Each row is a point on a tangle of strands that fork, close into loops and nearly touch. The rows are in no order.
Points whose rows are less than 96 apart are linked; no others are.
q249: [ 24 -31  20  -2 -35   0  35  52 -45  -5  13  18 -23  24  58  61  22  -3
 -33 -16  -4  44]
q24: [-28   9  34  11 -20 -39  -2 -27  30   3 -26   0  16  -2 -14  -6 -59 -69
  10 -16  -8 -41]
q765: [ 40  16 -53   5  56  37 -28  -8 -16   7 -34  61   2 -28 -10 -41  49  52
 -11 -30  61 -10]
q745: [  7   2 -32  39   3 -18  25  16 -37  -2 -30  21   5  18  -4  16  34  -4
 -17 -50  73  19]
q567: [-42  -4 -13   2  -6  26 -29  -3  35 -18  35 -60 -17   1 -13 -37  24 -20
  12  62  -2 -43]
q964: [  6  13 -57  25  47 -10  -4   4 -70  -1 -54  47  25 -11 -21 -27  22  16
   7 -32  55 -20]
q374: [  7   4  35 -48  15   9 -25 -32  46  19  27 -34  -8 -16  -5  -1 -67  36
   8  10 -52  44]
q527: [-17  -3  12 -30  24   7 -31 -24  20   5  26 -51  -6 -12 -17 -17 -45  19
  12  34 -37  10]
q980: [-12 -23  11  -8 -32  25  -9   9  28  -7   8  14  -9 -20  14 -29  21 -70
  21   3  -4 -58]
q304: [-22 -27  29 -24 -37   7 -23 -41  60  -2  23 -44 -41   1   7  43 -36 -17
  17 -36 -41  43]
q2: [ 47   8   3 -11  15 -10  31  37 -72  13 -23  59  17   0  30  23  -4  37
 -15 -23  12  36]
q859: [  5  36  20  18   5  -8   5 -22  75  26 -17  11  34 -12 -46 -44 -26 -25
   3 -23  16 -25]
q686: [ 27  49  51 -11  -8   2  26  37   8  24  10  31  44  -7   0 -43 -19 -13
 -13  65 -15 -50]
q113: [-41 -28  15   3 -44 -19  -8 -34  52 -21  30 -62 -42  18   7  54   0 -21
   3 -16 -25  29]
q31: [-43  12  -5  15  19 -20 -12 -16  -3  -2 -11 -37  18   3 -35 -37 -32 -44
  13  28  12 -44]
q671: [-11   0  24 -22 -19 -18  12  14 -21 -11  18 -15  -4  11  29  18 -20 -33
   2  42 -29 -15]
q786: [ -8  20  27  26 -33 -39  36  21  -6  -4 -10  10  19  14   0   0 -11 -78
 -13   7   9 -46]
q838: [  1  21 -10  -6   6  27 -16  -1  70   3  38 -44  -5  -7 -23 -37  16  31
  -6  29  12  13]
q551: [ -2  -8   8 -34  24  16 -27 -28  15  13 -10  13  10 -35 -15 -35 -42 -10
  34 -16 -28 -10]
q398: [ 17 -13  31 -45 -25  19   4  24 -19   1  16  20 -10 -16  44   7 -14 -23
  12  18 -43  -1]
q986: [  0 -27 -25  -4  -7  25  -3  33 -68 -15 -17  34 -13  -8  29   0  35 -21
   9 -11  14 -17]
q669: [ 45   7   1  13  -8  12  42  65 -40   1  -5  66  15   1  27 -35  38 -25
 -37  16  22 -34]
q172: [ 25  17  30   9 -35  13  12   7  84  19  20  11   2  -5  -6 -17  11 -27
 -13 -12   3 -13]
q134: [-51 -31 -11  14 -26 -17  -5 -15  13 -31  26 -63 -41  25  10  42  19 -11
   6   6  -7  21]
q718: [ -2  16 -15  -6  58 -22  -9 -20 -29  21 -29  -6  35 -14 -48 -25 -59  17
  17 -29   6  25]
q913: [-11  -6 -18   5  11  11 -19 -33  40   8  -6 -31  -6 -11 -33  -1  -7  11
  16 -56  23  40]
q410: [ -7  -9  -7 -24  15   8 -22  -9   3  -2  21 -50 -26   5  -1  34  -7  77
  -2 -12  -4  87]
q32: [ 14 -12  16 -58  17  31 -26  -7 -10  10   2  17   2 -40   3 -21 -40  17
  33   0 -45   8]
q474: [-38 -14 -23  16  10 -12   1 -13   6 -49  53 -68 -38  24  18  24  22  54
   0  79 -34   6]
q962: [  0  30   1   8   2  38 -20  -4  97  19  24 -25  11 -16 -39 -68  13  10
   3  18  24 -20]
q985: [  5  -2  10  36 -45 -20  51  47 -25 -10   3  17   1  27  23  11  26 -65
 -29   6  17 -29]
q269: [-20  44   8  55  21 -28  16 -12  26 -26  34 -50  27  39 -33  -7  -9  38
 -17 104 -23 -40]
q494: [-14   7  39   7  14 -33  -1 -34   7 -20  29 -45   4  21  15  19 -62  17
  -6  96 -72 -25]
q53: [ 37   9  18  25 -29   1  32  13  45  14   1  43  12  -2   1 -16  27 -46
 -22 -27  21 -22]
q220: [  1 -13  31 -39 -11  19 -21 -38  65  17  17 -26 -20 -18   1  18 -47  15
  17 -39 -42  48]
q416: [-35  -6  18  -6 -12  18 -30 -18  50 -19  42 -50 -14   4   6 -18  -3 -14
  11  85 -38 -49]
q278: [-25 -16 -10  22  -7 -18   1 -22  -5  -6 -27  -7   6   2 -24  11 -12 -51
  21 -49  24  -5]
q120: [ 26  -4  37 -71   7  26  -7  17 -28  10  13  23   5 -31  34 -15 -40  12
  21  32 -54   4]
q183: [-15 -23 -26  42 -18 -15  17   2 -20  -9 -22   2  -4  16  -9  23  32 -47
  10 -58  50   1]
q820: [ 24  -4  -3  43 -33  -6  54  61 -23  -8  -2  37   0  28  28  -3  49 -43
 -58  -1  39 -16]
q303: [ 41  -2 -24 -18  26  42 -12  19 -38   4 -19  61  -1 -28  21 -27  37  37
  -1 -13  21  -2]
q228: [ 19 -28 -10 -31   5  25  -7  -1 -80  14 -41  47   5 -26  15  50  -6  47
  19 -47 -25  36]
q763: [-53 -13 -33  32  -9 -21   1  -3   7 -40  27 -76 -42  33  -5  30  45  22
 -12  17  18  26]
q776: [  2  34 -17  14   6   3   1  17  40  -5  27 -39  -1  10 -18 -20  28  39
 -21  24  30  17]
q898: [-19  -6  32 -28  29  -5 -34 -38   7   2  32 -54  -9  -1   6  -1 -72  22
   4  73 -69   0]
q656: [ 16  23  31 -10 -13  -4  20  15  22 -10  54 -23   0  15  27  14  -3  32
 -20  94 -52  -8]
q149: [-29  36  -2  36  22 -22   9   3   2 -12  17 -46  25  32 -27 -29 -11   1
  -9  95  -1 -54]
q329: [ 14  31  45  -7 -26  -5   9  -7  70  11  24 -11   8   2  -3  -4 -26  -8
 -13  16 -20  -2]
q404: [ 59  -7  10 -25  -7  30  15  28   1  16   6  67  -1 -25  35 -26  30   8
  -9  -5  -5  -7]
q182: [ 27 -37 -16  -9  -8  44 -13  14 -60   2 -31  48 -21 -15  32  51  32  43
   1 -43   8  36]
q179: [ 12  18 -56  10  53  22 -20   3 -32  -5 -36  44  20 -27 -20 -59  36  23
   7 -12  57 -34]
q653: [ 31   2 -39  26  18  10  -9 -32  32  22 -31  30  -1  -5 -28   0  44  30
  -6 -77  62  33]
q381: [-12  18 -13 -11  53  -5 -21 -14  -1  16   1 -43  16 -10 -40 -39 -45  28
   6  18   3  19]
q977: [-27  25 -15  12  18  -5   4  13  -8  -4   7 -30  20   8 -22 -43  -1 -13
   1  51  24 -33]
q101: [ 37  33  20  10  -7   1  33  54 -12  13  -1  50  39  -7   7 -50  15 -26
 -22  34  13 -50]
q115: [-12  35  46  16 -14 -22   0 -32  80  27 -29   7  32  -6 -32 -37 -62 -42
   0 -16  -4 -43]
q315: [-18  22  31  26 -33 -56  23 -33  66   5   3 -39   0  26 -19  39 -36 -28
 -20 -34   1  23]
q562: [  6  17 -23  22  12 -17  21  29 -41   1 -19   9  15  11  -4  -2  11   4
 -15 -13  49  14]
q640: [ -4  19 -18   9   9  -4  10  24 -22  -2  -8  -5  18   1 -10 -33   9  -7
  -4  16  41 -15]
q29: [-20 -28   0 -27 -13  33 -24   7  -8 -10   2  -2 -16 -27  14 -26   4 -44
  32  14 -13 -36]
q45: [ 59 -21  -8 -17   4  15  -6 -13  10  24 -18  95   6 -22  15 -15  49   1
   5 -47 -19 -25]
q282: [-24 -13 -19  -9  20  15 -37 -35  37   7  16 -60 -19  -1 -34   8 -18  46
  11 -34   3  65]
q383: [  5 -35   9   7 -35  17   3   2  24  -4 -12  49  -6 -21  19 -17  33 -79
  17 -32  -5 -61]
q86: [ 25  64  68   1 -22 -28  16  -1  66  30   6  11  39   9 -15 -14 -50 -10
 -23  32 -21 -17]
q942: [  5 -38  -9 -10 -19  33  -9  19 -40  -4  -7   6 -28  -2  30  43  21  26
   3 -34   8  49]
q574: [  0 -35  21  -3 -48  -3  31  44 -30 -19  33  -9 -39  37  63  57  31 -20
 -26  10 -18  24]
q629: [-42 -13 -22   4  22  -2 -28 -20 -29  -9 -27 -22   7 -11 -36 -18 -23 -32
  32 -20  11 -13]
q670: [ 19 -10   8  -9 -16 -12  40  52 -73  -1  -4  29  -2  19  48  39   5  -5
 -18  -4   3  25]
q650: [  3   3  13 -13 -18 -29  35  39 -58  -6   5   4   1  24  36  28 -15 -21
  -8  23 -13   5]
q711: [ -1  22  -4  34   4 -16   6 -36  76  19 -19  -1  19  -2 -48 -23 -10 -26
   6 -58  38  -3]
q750: [ 24 -14  -2  29 -22  -6  21  -7  34  12 -19  53   6  -1  -3  -6  38 -55
   0 -57  27 -33]
q426: [-19 -35   2  -2 -24  -7   3  17 -39  -5  -3 -26 -28  21  19  87   1  30
  -1 -38   0  73]
q233: [ -4  22  42  25 -59 -13  26  21  33  -2   8  13  11  16   5  -9   3 -80
 -19  31  -2 -64]
q55: [-27  -5   3  11  -4  -4  -7 -20  48 -34  54 -66 -28  14   6  13  10  24
   0  72 -38  -9]
q111: [  5  39  -3   1  33  -2   0  -2  25 -11  49 -50   8  11  -9 -20  -3  76
 -15  95 -26   7]
q78: [-27  -1  31  -5   3 -42  -2 -22 -23  -1 -45  32  31 -15 -11 -12 -66 -66
  24 -25 -26 -45]
q819: [-11  -5  17 -14   6 -36  14  -1 -71  -3 -37  30  26  -6   3  15 -52 -46
  22 -21 -20 -14]
q509: [  8  56  63   2 -14 -19  12   9  31  22   6   7  44  12 -14 -28 -45 -17
 -18  73 -23 -49]
q804: [-13  10   5  16 -13 -52  43  24 -39 -14  12 -25   0  44  20  52   1 -10
 -25  13   8  24]
q835: [ -1  -9  -6 -16  43  -8 -30 -52  13  19 -39  39  27 -34 -40 -33 -46  -8
  37 -52 -28 -18]
q221: [-31  19 -44  34  16  -7  -8   6  19 -23  22 -62 -18  20 -25  -8  42  43
 -25  21  53  26]
q424: [-26  11   6  35 -17 -64  32  -9   7 -14   0 -39   6  38 -15  50 -16 -25
 -18 -25  19  28]
q646: [ 25 -11 -24  12  16  -8  25  29 -94   3 -49  74  10   5  26  27  23   9
 -10 -39  29   0]
q214: [-38 -14 -27  -9  27   3 -19 -15 -14 -31  43 -72 -36  18   6  20   3  65
   3  56 -29  36]
q577: [ 52   9 -35  18  24  15  -2  -8  12  16 -25  52   3 -14 -11 -19  47  35
 -14 -51  60  11]
q569: [ 36   1 -35  13  31  -9   3   2 -68   9 -58  85  18  -4   3  11  35  22
  -9 -51  33 -11]
q780: [-19 -32  -4  -3 -43  13   8  32 -23 -24  28 -18 -38  18  42  27  40 -32
  -8  16  -5  -4]
q758: [ 15 -26 -10 -21   7  14 -14 -23 -26  14 -33  45   8 -23  -3  22  -4  10
  33 -58 -18  18]
q331: [  3   6 -31  23  13   3  -9 -30  53  11 -16  -5   8  -7 -39 -24  10   5
  12 -60  49  20]
q112: [ 53 -19 -28 -31  22  23 -33 -20 -20  29 -37 102  -2 -24  12   8  66  45
  -6 -52 -19 -11]
q449: [-38 -24 -32 -13  -5  45 -38   1   7 -21  22 -52 -33 -10  -2 -21  23   3
  21  17  12   0]
q768: [ 17 -33 -23 -17   5  39 -34 -38  -5  20 -32  30 -14 -25  -9  33  17  44
  28 -72  -6  38]
q342: [-25 -20   6  -5  -8 -23   4  -5 -12 -12  17 -53 -30  28   5  77  -8  47
  -6 -18 -16  82]
q958: [ 32 -22 -39 -29  24  32 -46 -48 -16  36 -49  71  -8 -33 -11  22  47  62
  18 -68 -15  14]
q575: [  1   9   4 -10  25 -38  18  -6 -58   9 -30  10  30   0 -16  15 -54  -7
  10 -23  -2  23]
q728: [-18 -49 -20  15 -39  21   3  31 -44 -23   0   4 -33  11  35  25  48 -49
   5 -18  15 -11]
q620: [-28 -19 -40 -14  21  39 -41  -7 -21 -11  -2 -39 -17 -14 -19 -22   8  24
  23  -7  20  25]
q735: [  4  21  -5 -16  34 -11   5   3  -8 -13  39 -48  -3  14   8   5 -19  72
 -13  74 -28  29]
q637: [  8 -12 -38 -23  25  38 -20  20 -87  -7 -30  44  -4 -26  23 -13  16  35
  17  -6   8  -5]
q158: [ 13  17  41 -32 -18   6   5   3  43   3  44 -23  -6   1  20   5 -16  16
  -9  54 -44   7]

A piece is all that can be reached along the links. How many separate loops has the piece of each point below (a circle has one, a figure eight two, a Y none), and how many tips (points with one link)?
q149 | loops 1, tips 1
q835 | loops 2, tips 4
q735 | loops 0, tips 2
q329 | loops 0, tips 3

A fork is a point with three links, a tip a point with one. Leave the first point through the second and follow the links. Name the first fork or tip that comes.
q958; q768 | q331
q637; q986 | q670
q111; q735 | q620
q711; q859 | q527
q282; q410 | q303
q629; q278 | q977
q671; q398 | q835

How many points has the smallest loop of links through each point below? Write none if it is on no loop.
q183 | 8
q45 | 19
q569 | 14

Name the points in between on the shortest way along the links from the first point to the second, in order.
q686; q750 | q509, q86, q329, q172, q53
q182; q577 | q942, q426, q342, q410, q282, q913, q331, q653
q962; q220 | q838, q776, q221, q763, q134, q113, q304
q718; q2 | q575, q819, q78, q24, q115, q859, q711, q331, q653, q577, q765, q179, q964, q569, q646
q735; q449 | q214, q474, q55, q416, q567
q398; q780 | q671, q650, q670, q249, q574
